Points on a hilly landscape, in no order, each with its height.
From any point a ball takes the steepest step (drop divided by distance) to one of its 2 nearest points. It stops when none of these is lower. Distance is the straight distance between rows; heights are no part of it.
z_82 h=286: [ 98 111 120  83 143 106  69 122 122 122  71 142 124 177 118 117 199 138
  82  75 170 123 168 123]
z_317 h=404: [ 94  74 131 135 167 116 138 103 103 129 151  83 124  88 135 178 122  82
 139 186 133 140 119  78]
z_466 h=311: [178 137 155 144 110 166  84 169 139 131 101 176 127 129 127 135 141 207
 139  80 121 136 191 124]
z_282 h=373: [  6 121 143 139 147 157  99 114 144 114 115 166 172 113 129  98 152 109
  96 143 170 147  64 115]
z_880 h=727: [113 204 145 143 157 154 124 116 131 154 139 142 122 173 141 121 183 112
  97 124 130  91 106 106]
z_172 h=558: [ 93 104 199 116 152 136 124 148 116 149 108 146 129 110 102 136 115 187
 126  98 187 159 112 102]
z_513 h=268: [187 133 154 155 134 175 114 176 128 134 101 158 131  91 131 154 122 189
 140 107  81 146 163 148]
z_252 h=472: [195 171 123 106 176  95 172 186 170 132 150 147 137 128 101 120  76 155
 149 123  72 112 149 136]
z_842 h=815: [ 68 114 145 148 160 110 112 105 159 104 147  93 165  90 134 125  92 115
 177 154 105 146  97 114]
z_625 h=329: [149  98 115  95 147 110 107 116 111 148  95 123  97 165 128 144 170 147
  80 109 154 124 166 119]
z_209 h=708: [121  86 107 120 102 147 131  75  95 119  89 140  95 122 144 200 160 156
 124 202 145 162 146 134]
z_703 h=580: [151 123  59 159  82 184 138 120 148 132 114 123 137  74 143 114 137 144
 122 147 101 111 171 132]
z_766 h=462: [140 122  70 122 184 109 109 152 162 129  69  83 105 124 123  99 148 152
 155  91  87  88 190 125]
z_876 h=480: [ 52 126 169  96 112 114 118  96 121 123 144 124 162 124 127 146 132  92
 140 146 193 125  94  85]
z_900 h=528: [157 105 120 124  57 120 106 173 135  98 129  67 111 102 169 189 113  72
 157 135 159 134  95 188]
z_419 h=581: [116 138 156 127 116 148 144 127 115 175 102 128 101 111 116 126 135 171
 118 106 190 130 123  92]
z_680 h=694: [127 173 116 158  83 165 150  82 127 161 139 136 104 120 120 138 173 117
 135 152 156 115 105 115]
z_949 h=532: [140 135  89 197 115 152 148 106 121 126 161 105 120 102 145 126 133  81
 142 168  85 131 140 129]
z_862 h=765: [110 141 179 153 100  99 124 118 107 101 171  98 139 126 120 119 106  61
 178 136 143 146  85 136]
z_195 h=374: [142  95 125 112 151 132 133 140  95 165 111 144 116 143 144 116 121 149
  59 110 125 116 156 139]
z_117 h=300: [129 152 120  82 166 104 116 127 165 121 142 175 131 211 122  86 106 197
 124  63 117 135 119 143]
z_75 h=219: [195 140 126 145 131 172 146 187 145 121 108 122 137  53 123 171 124 154
 160 131  83 143 147 158]
z_661 h=506: [ 44 109 158 107  95 127 119 129 102 121 120 118 155 105 137 130 143  87
 129 133 206 150  55 132]
z_818 h=403: [142 138 146  84 106  69 115 102 168 112 135 110 151 185 112 118 127 152
 143  79 165 116 158  91]
z_660 h=166: [139 117 143 105 155 117 148 182 126 111 121 177 154 121 125 113  72 182
 124 103  76 177  69 197]
z_610 h=297: [168 146 183 146 163 142 144 164  90 160 123 160 123 120 152 151 117 180
 114  84 139 144 109 162]
z_362 h=719: [105 185 109 125 141 162 122  85 148 128 105 148 110 179 137 156 215 118
 103 162 124 108 111 102]
z_188 h=653: [ 89 131 134 127  69 154  79 138 110  91  84 129 119 125 155 188 199 102
 149 162 164 170  74 168]
z_626 h=94: [185 152 145 146 136 118 164 183 147 112 146 111 158  71 111 133  98 112
 161 133  80 133 109 178]
z_313 h=324: [100 113 119  73  95 103  91 108 138 124  97 118 147 162 119 108 154 130
  86  97 185 108 159  97]
z_715 h=737: [ 77 180 152 128 167 121 123 119 144 157 137 156 140 179 125  77 147 119
  81 100 160 100  99 115]
z_988 h=415: [148 107 122  78 160  97 161 179 125 161 109 149 126 139 120  87  82 158
  77  98 115 102 145 139]
z_261 h=449: [ 40 111 165 116 129 155  90 103 136 121 105 121 145 103 129 155 147 128
 141 148 180 136 112  68]
z_845 h=24: [118 108 121 102 168  68 132 133 125 122 161 122 107 193  87  62  86  87
 118 112 102 112 151 112]
z_339 h=559: [161 146  55 185  99 180 162  85 138 135 143 133  96  96 126 139 140 125
 146 165 106 101 155 138]
z_831 h=674: [ 83  84 122 140 107 150  75 130  86  88  90 124 120  92 177 205 173 124
 154 184 142 188  96 161]
z_678 h=545: [151 108 117 131  53 113 134 162 124  90 156  84 156  90 133 138  96  61
 171 126 133 130 100 180]
z_318 h=509: [196 142  72 126 142 145 147 169 164 143 120 127 134 105 128 114 119 122
 107 139  69  77 190 139]
z_309 h=349: [153 134 146 110 137 116  86 162 172 112  91 152 134 168 121 119 130 212
 139  58 119 129 183 121]
z_492 h=366: [117 128 163  68  74 113 101 100 149 113 130 137 180 147 133 124 119 154
 119 101 172 120 142  98]
z_557 h=679: [152 179 142 174  96 146 180 119 105 170 156 135  95 121 108 130 145  99
 138 118 172 116  89 132]
z_886 h=794: [ 91 133 133 126 117 106 118 118 160  73 166  83 173  98 150 147  75 104
 228 146  92 148  98 136]
z_553 h=523: [154 132  94 148 117 120 160  63 105 145 147 114  69 153 114 165 147 101
 143 193 123 111 151 110]
z_383 h=369: [133  90 148 101 163 140 107 144  87 165  83 171  78 155 124 167 168 172
  87 122 176 143 146 110]
z_134 h=118: [108 110 154 137 143  93 149 133 101 129 175 138 128 158 103  65  75  78
 118 143 101 125 118 104]
z_956 h=525: [158 115 108 173  65 131 151 143 102 113 163 109 131 102 128 108 116  53
 130 130 121 136 105 171]
z_52 h=194: [126 114 122  94 151  88 158 135 127 125 170 148 144 148 103  74  63 119
 116 148  69 134 110 135]
z_787 h=723: [162  99  98 135  91 151 162 105  81 128 107 129 101  87 143 177 141 130
 112 177 128 155 121 166]
z_622 h=495: [186 161 150 101 144  88 182 171 169 122 167 117 136 134  76 116  70 139
 181 134 100 118 138  92]
z_692 h=534: [ 65 103 177 119 132 138 136 138 102 152 113 147 129  97 111 119 125 135
  98 112 192 150  66 128]
z_587 h=734: [171 105 132 112  64 142 163 138  86 132 129 109 128  74 122 172 128 118
 120 135 155 136 114 144]
z_646 h=609: [102 149 136 154 160 161 144 114 119 189 112 116  65  99 115 133 138 155
 134 133 154 113 109  80]
z_487 h=280: [163 102  72 137 133 149 153  95 121 129 117  97 100 100 140 184 137 132
 137 200  93 130 162 113]
z_202 h=446: [173 137 151 119 154 105 169 160 129 140 153 147 145 139 119 107  74 152
 116  99 111 118 134 138]
z_913 h=348: [157 131 166 128 165 153 135 155  83 177 105 166  74 131 132 165 147 189
 119 104 167 146 122 127]
z_518 h=301: [145 109  93 119 157 108 129 132 146 119 137 133 151 141 149  81  95 134
  78 124  66 116 153 145]
z_734 h=497: [170 119 101 140 118 125 149  94 132 147 135  84  78 121 107 145 138 103
 152 164 122  92 165  68]
z_840 h=746: [ 85 177 164 140 119 117 137 115 124 141 168 151 149 160 111  75 136  79
 101 127 155 113  78 100]
z_125 h=346: [108  79  81 124 138 127 139  90 108 134 126  78 117 101 163 184 135 114
 148 203 124 140 157  75]
z_237 h=441: [ 77  77 135  86  87 132  96 122 106  84 118 150 194 109 163 134 113 130
  86 135 127 160 125 157]
z_277 h=637: [115 154 128 145  90 177 103 122 110  98  80 169 128 128 158 160 202 127
 106 167 125 174  89 171]
z_377 h=638: [117 150 167 155 182 122 150 128 132 177 142 117 106 124 120 114 107 151
 140 100 142 112 117 102]
z_392 h=115: [101 103 102  85 192  57 139 133 133 139 123 129 105 194  87  69  96 122
 123  67 142 101 131 136]
z_459 h=546: [160 111 129 147 137 110 128  93  81 120 169 113  87 176 126 155 144  60
 113 179 114 128 157  97]
z_789 h=709: [111 173  84 143 108 163 140  76 138 153 101 157  81 156 133 133 182 143
 110 173 145 106 135 119]
z_515 h=777: [131 143 182 138 113  90 133 122 135  84 182  93 152 128 114 140  73  84
 224 137 110 142 107 120]
z_286 h=372: [ 73 145  91 156 175 140  87  98 151 149 102 115 100 154 133 111 185 129
 111 133 140 112 145  95]
z_912 h=605: [111 174 168 137 139 137  87 100 179 125 122 118 151 133 126 125 145 161
 153 104 138 133 130  90]
z_182 h=305: [ 33 149 120 148 166 153 100  99 150 141 121 137 133 131 134  94 159 112
  95 142 158 119  98  87]
z_801 h=182: [175 148 165 177 116 104 157 159 134 108 175 112 144 119 110 126  87  90
 172 106 108 144  94 179]
z_768 h=754: [111 167 163 150  81 126 137 110 100 124 172 124 140 138 122 110 151  52
 138 152 155 120  86 108]
z_973 h=473: [ 82  84 107 115  80 113 121 126 109  84 140 115 187 102 185 121 114  82
 104 148 107 156 115 166]
z_613 h=260: [155 154 159 139 103 101 133 117 145  84 195 147 166 149 119 101  82 107
 168 113  80 145  90 161]
z_214 h=318: [125 149 129 122  99  96 135  90 152 103 191 145 157 183 108  80  86 122
 143 116  97 121 117 115]
z_889 h=353: [ 98  85 110  98 163 109  84 120 137 102 114 143 156 162 148 101 119 141
  68 121 100 131 158 135]
z_84 h=456: [134 157 110 138 187 108 106 123 163 145 119 132 112 177 150  75 120 145
 140  70 109  70 151 145]
z_756 h=489: [159 131 101 123 148 135 114 165 164 133  86 117 128 117 135 102 113 164
 114 106  83 100 192 130]
z_969 h=470: [145 182  96 174 162 136  98  99 167 152 129 114  89 157 147 108 154 131
 133 104 103  78 165 124]
z_872 h=736: [178 119 124 147  91 177 143 130  95 132 104 162 109  99 127 173 155 168
 127 131 141 160 122 180]
z_601 h=347: [116 146 116  84 135  91 125 104 172 114 177 151 132 207 102  77  99 160
 146  85 104 137 100 105]
z_514 h=433: [168 166 142 120 124 100 120 106 153 139 112  87 119 167 113 117 150 149
 151  69 168 105 165  92]
z_494 h=239: [163 135 154 140 143 124 158 196 112 136 117 144 143  97 132 123  97 158
 121  78 110 148  95 195]
z_371 h=468: [159 129 113 131 141 103 142 122 141 158 124  66  73 140  97 119 136 120
 143 102 151  87 166  77]
z_960 h=455: [130  99 156 138 134 109 135 134  99 113 148  85 140  87 141 173 120  91
 161 159 122 150 103 137]
z_792 h=400: [ 69  56 135  77 155 125  90 122 135  85 119 164 173 132 137 123  90 151
  85 135 108 163 130 135]
z_893 h=183: [100 102 123  86 176  90 122 146 115 145  97 143 115 179 103  84 132 144
  81  63 176 108 143 129]
z_139 h=252: [165 125  94  93 106 105 162 155 148 117 151 154 167 135 113  77  73 134
  97 137  62 110 151 149]
z_655 h=743: [206 113 128 131  74 135 189 152  90 137 165 122 121  95  94 142 104  78
 128 148 138 118 141 124]
z_437 h=500: [130  99 100 152 102 125 143 137 106 111 139 106 169  90 155 114 104  96
 113 158  94 142 117 156]
z_27 h=750: [219 129 129 159  82 136 178 164 103 118 167 109 122  93 102 172 124  84
 155 127 133 133 120 181]
z_996 h=620: [108 128 101 143 104 169  83  92 109 113 102 154 135 132 162 153 184 139
  86 168 117 157 144 130]
z_641 h=383: [103 131 142 133 177 133  65 171 150 137  77 158  99 172 118  91 151 194
 151  57 143 124 173 122]
z_650 h=529: [174 130  91 154 151 140 173 169 109 165 145 123 112  97 131 110 110 105
 110 158  82  95 154 136]
z_521 h=218: [185 111  85 140  93 159 152 126 128 106 134  95 136  62 131 182 128 106
 161 180 101 126 160 134]
z_158 h=240: [123 113 129  80 161 119 125 148 149 117 131 184 151 160 120  90  82 189
 108  99  83 152  99 155]
z_796 h=582: [142 151 147 124  93 120  99  78 164 107 149 101 155 133 135 142 136 128
 152 121 134 110 150  86]
z_603 h=424: [107 142  71 138 172 135 101 114 143 157  73  96  68 137 131  93 169 140
 144  89 131  95 171 118]
z_846 h=419: [ 93 142 145 134 199 128  94 136 162 148 112 155 116 168 131  85 113 179
 121  79 135 111 137 130]
z_152 h=414: [ 30 132 167 102 130 150  75 118 158 100 106 165 169 141 110 126 155 130
 110 126 175 133  97  90]
z_926 h=600: [121 108  71 138  84 180 122  91 118 141  93 137 104 104 152 136 157 152
 107 173 121 133 160 116]
z_387 h=560: [145 130 125 145 127 124 120  88 131 119 153  98 142 128 146 138 133 106
 117 147 106 121 154 111]
z_980 h=693: [ 69  87 130 106 102 163 102 100  76 110  89 157 116 118 152 199 182 125
 127 193 157 170 114 124]
z_390 h=494: [111  96 122 145 100 110 118 142 101 100 132  78 130  95 171 175 129  71
 139 149 145 150  83 178]
z_45 h=660: [141 165 177 166 138 131 178 156  99 177 149 130 103 110 118 110 103 134
 139  88 158 121  90 139]
z_983 h=164: [190 134 116 119 103 137 158 186 147 106 135 101 170  48 113 168 118 108
 159 167  95 127 139 155]

For each start below, name the point where the ball stops.
z_956 -> z_845
z_880 -> z_182
z_84 -> z_626
z_419 -> z_182
z_390 -> z_626
z_459 -> z_82
z_980 -> z_949
z_842 -> z_626

For each start below, name every point that the ball comes to, in order.
z_840 -> z_715, z_880, z_362, z_789, z_680, z_557, z_45, z_377, z_646, z_419, z_172, z_692, z_661, z_876, z_261, z_152, z_282, z_182
z_678 -> z_956, z_437, z_973, z_237, z_792, z_889, z_518, z_139, z_52, z_134, z_845
z_209 -> z_980, z_831, z_188, z_277, z_996, z_926, z_703, z_339, z_949
